Points, in no order, along strands that fork and pass close to each other.
(in the rows, 100 means zero)
Points whose rows are less than 34.8 apart are linked; no others are. Some points are linked to none.
vege: [ 85  95 110 115  86  90  48  79  74  64  82  74  82]
Boras: [ 84 104 121 104  96  98  74 112  75  77  79  75  79]
valiz: [124 106 103 117 100 103 100  83 120  81  97  81  71]
Kiv: [117 111 131 126 109 115  60  97 112  65  99  93  57]
fevo: [ 75  74  76  76  92  83  88  76  70 104  84 112 123]
gosan: [126  96  83 110 110 101 114  72 127 103 113 108  86]
vapu: [111 109  99 109  83  96 122  98  99  90  74  48  75]
fufef: [134 100 107 120 118 119 117 119 148  94 111 130  83]
Zudus: [138 111 107 119  96 109 133 107 143  84  87  80  66]
gem: [ 83  92  93  80  70  88 112 111  72  93  56  70 108]
fal: [113  96  88 121 101  94  71  54 110  81 111  93  81]
tora: [ 71  84  99  71  98  92  82 105  68 102  87 122 125]
bikeb: [136 104  86 114  92  99 136  80 135  95  91  73  76]
miget: [ 73  97 128 100 101  99  47 107  63  68  80  93  86]
pove: [125 104  86 112  89  96 127  76 119  95  90  68  79]
Linin: [107 115 113 101 108 118 115 132 117 119 124 120 113]
riki: [ 81  88  93  71  73  88 107 108  72  96  59  83 117]
Tepu: [ 89 112 118  89  84 105 135 151  98 118  94  79 138]
Nifi: [ 88 105 103  83  79  96 142 137  93 118  84  78 135]
vap: [122  93  81 122 103  93  80  47 125  87 117 104  84]
tokel: [ 87  96 102  88  72  90 108 113  73  85  53  60  95]
fes: [102  93  79  96 119  97 103  78 106 122 126 128 108]
pofe: [ 83  77  72  87 101  80  89  69  78 110  97 111 118]
pifiz: [ 93  98 105 123  85  87  52  68  84  65  89  71  79]
tume: [ 92  85  82 101 119  92  73  65  90 109 123 127 104]
mativ: [ 96  88  75  96 121  92  92  66  98 118 126 129 108]
Pom: [103 118 125 103 107 127 112 147 115 122 125 118 128]
Bulok: [132 104 120 131 106 114  91  98 138  60  93  89  55]
megal: [ 79 105 120  94 123 112  68 125  84 108 125 139 110]
zet: [ 77  91  98  65  76  91 108 118  72 102  66  98 126]
tezu: [101 107 107 101 124 116  88 112 109 119 135 147 106]
Zin: [113 106  91 102 102  98 123  93 112 108 102  90  91]
Kubu: [ 90 107 113  95 120 113  84 122  96 115 129 137 112]
kof: [ 96  91  79 118  84  79  68  51  87  82  98  81  94]
Lut: [138 105 101 119  95 105 126  92 140  80  87  74  65]
zibuk: [ 75 102 132  99 109 104  53 117  71  77  92 103  87]
Rudu: [104  98  75  92 101  91 135  91 104 127 108 102 112]
vimug: [ 89 100  92  80  81  91 139 123  90 119  83  82 132]
Vid: [113 108  96 100 102 104 127 106 115 116 109 101  98]
kevop: [101 105  98 107  76  90 116 101  86  86  66  46  80]
Balak: [ 72  94 109  64  81  97 100 132  72 103  77 109 137]
vek: [105 128 144 106 100 131 111 162 115 105 110  98 109]
latug: [114 108 101 101 113 118 121 117 124 125 130 133 116]
kib: [ 91  99  93  90 114 101 105 108  98 125 124 129 122]
Vilo: [119 111 124 124 108 113  77  97 119  69  97  90  59]
Zota: [ 70  98 125  90 115 104  56 119  69  87 100 120 101]
luta: [ 92 103 100  96 103  97 105 106  89 106 100  98 101]
kuzi: [132 108 122 126 107 115 103 113 138  69  92  94  59]
Res: [ 97 116 126  99  98 123 123 153 111 120 115  97 131]
fif: [ 97  95  90 121  80  83  67  59  86  76  91  68  86]
pora: [ 88  84  84 104 114  89  58  58  84  97 117 117 102]
Fevod: [ 94  83  64  96 102  81  99  58  89 110 104 102 111]
Sosu: [ 93  98  78  86  96  87 136 100  96 126 101  97 122]
kibag: [136 111 120 124 105 115 117 119 143  75  90  90  62]
Momiv: [130 101  96 112 114 115 124 106 143 104 115 126  89]
nak: [123  92  74 113 112  95  98  54 124 103 119 111  90]
bilus: [ 94 108 120 107  99 101  79 108  85  81  89  79  76]
Pedu: [ 99  98  89  93 114 100 108  95 104 124 123 125 112]
Nazom: [109  93  66  96 105  88 123  69 107 123 111 104 105]
bopen: [ 92 116 126  94  93 115 129 154 104 119 106  87 136]
nimo: [ 93  90  93 114 108  91  50  57  88  87 115 111  92]
ral: [ 92 101 100 100  74  91 113 106  78  85  57  48  85]
viko: [ 70  90 106  66  92  96  89 119  71 103  85 120 135]
tasa: [116 101  86 106  95  93 119  77 109 101  96  76  85]
Zur: [106  99  93 105 114 102  87  75 106 103 117 114  91]
gelok: [ 71  99 123  91 117 106  59 122  72  96 110 132 105]
Ribem: [114 114  99 105  83  97 138 107 106 100  79  56  80]
tob: [ 87  94  85  81  87  86 130 110  86 117  88  91 126]
zimut: [104  90  69 100 105  86 109  60 100 115 111 103 103]
mibil: [ 94 111 107  94  89  99 124 126  95 106  89  79 103]
som: [107  96  97 121 108  96  52  54 104  82 118 111  81]
pegen: [127  99  89 109 112 107 116  87 134 104 113 115  87]
bulad: [113 102  99 103 125 118  92 103 120 113 133 149  98]
Pude: [ 79  97  99  84 110 100 104 119  92 127 122 131 137]
Sivek: [116 103  91  99 120 113 113 103 127 124 133 142 108]
rutu: [ 70  79  90  73  97  89  75  90  68 101  88 124 123]
sife: [ 78  97 121 101  90  96  62 105  66  67  69  76  83]
Kupi: [ 68  93 112  72 101 101  89 131  76 109 103 129 140]
Piz: [112 116 109 101 102 113 126 124 120 115 114 106 104]
sorag: [ 72  94 106  77 102 101 101 130  83 120 108 126 145]
mul: [115 111  88  99  86  95 148 103 111 113  87  68  93]

A fork is a point with three links, a tip a point with one. Leave the first point through the second and follow the links. Name the first fork or tip that comes.
ral / kevop | mul
tezu / bulad | Linin
Pude / sorag | viko
Zudus / kibag | Kiv
miget / sife | bilus

Name the points in between on the shortest way along the links from the first point to the second, in order.
ral / Ribem | kevop, vapu
Bulok / pove | kuzi, kibag, Zudus, Lut, bikeb
megal / Linin | Kubu, tezu, bulad, Sivek, latug
tob / fevo | Sosu, Rudu, Nazom, zimut, Fevod, pofe
som / Momiv | fal, vap, nak, gosan, pegen
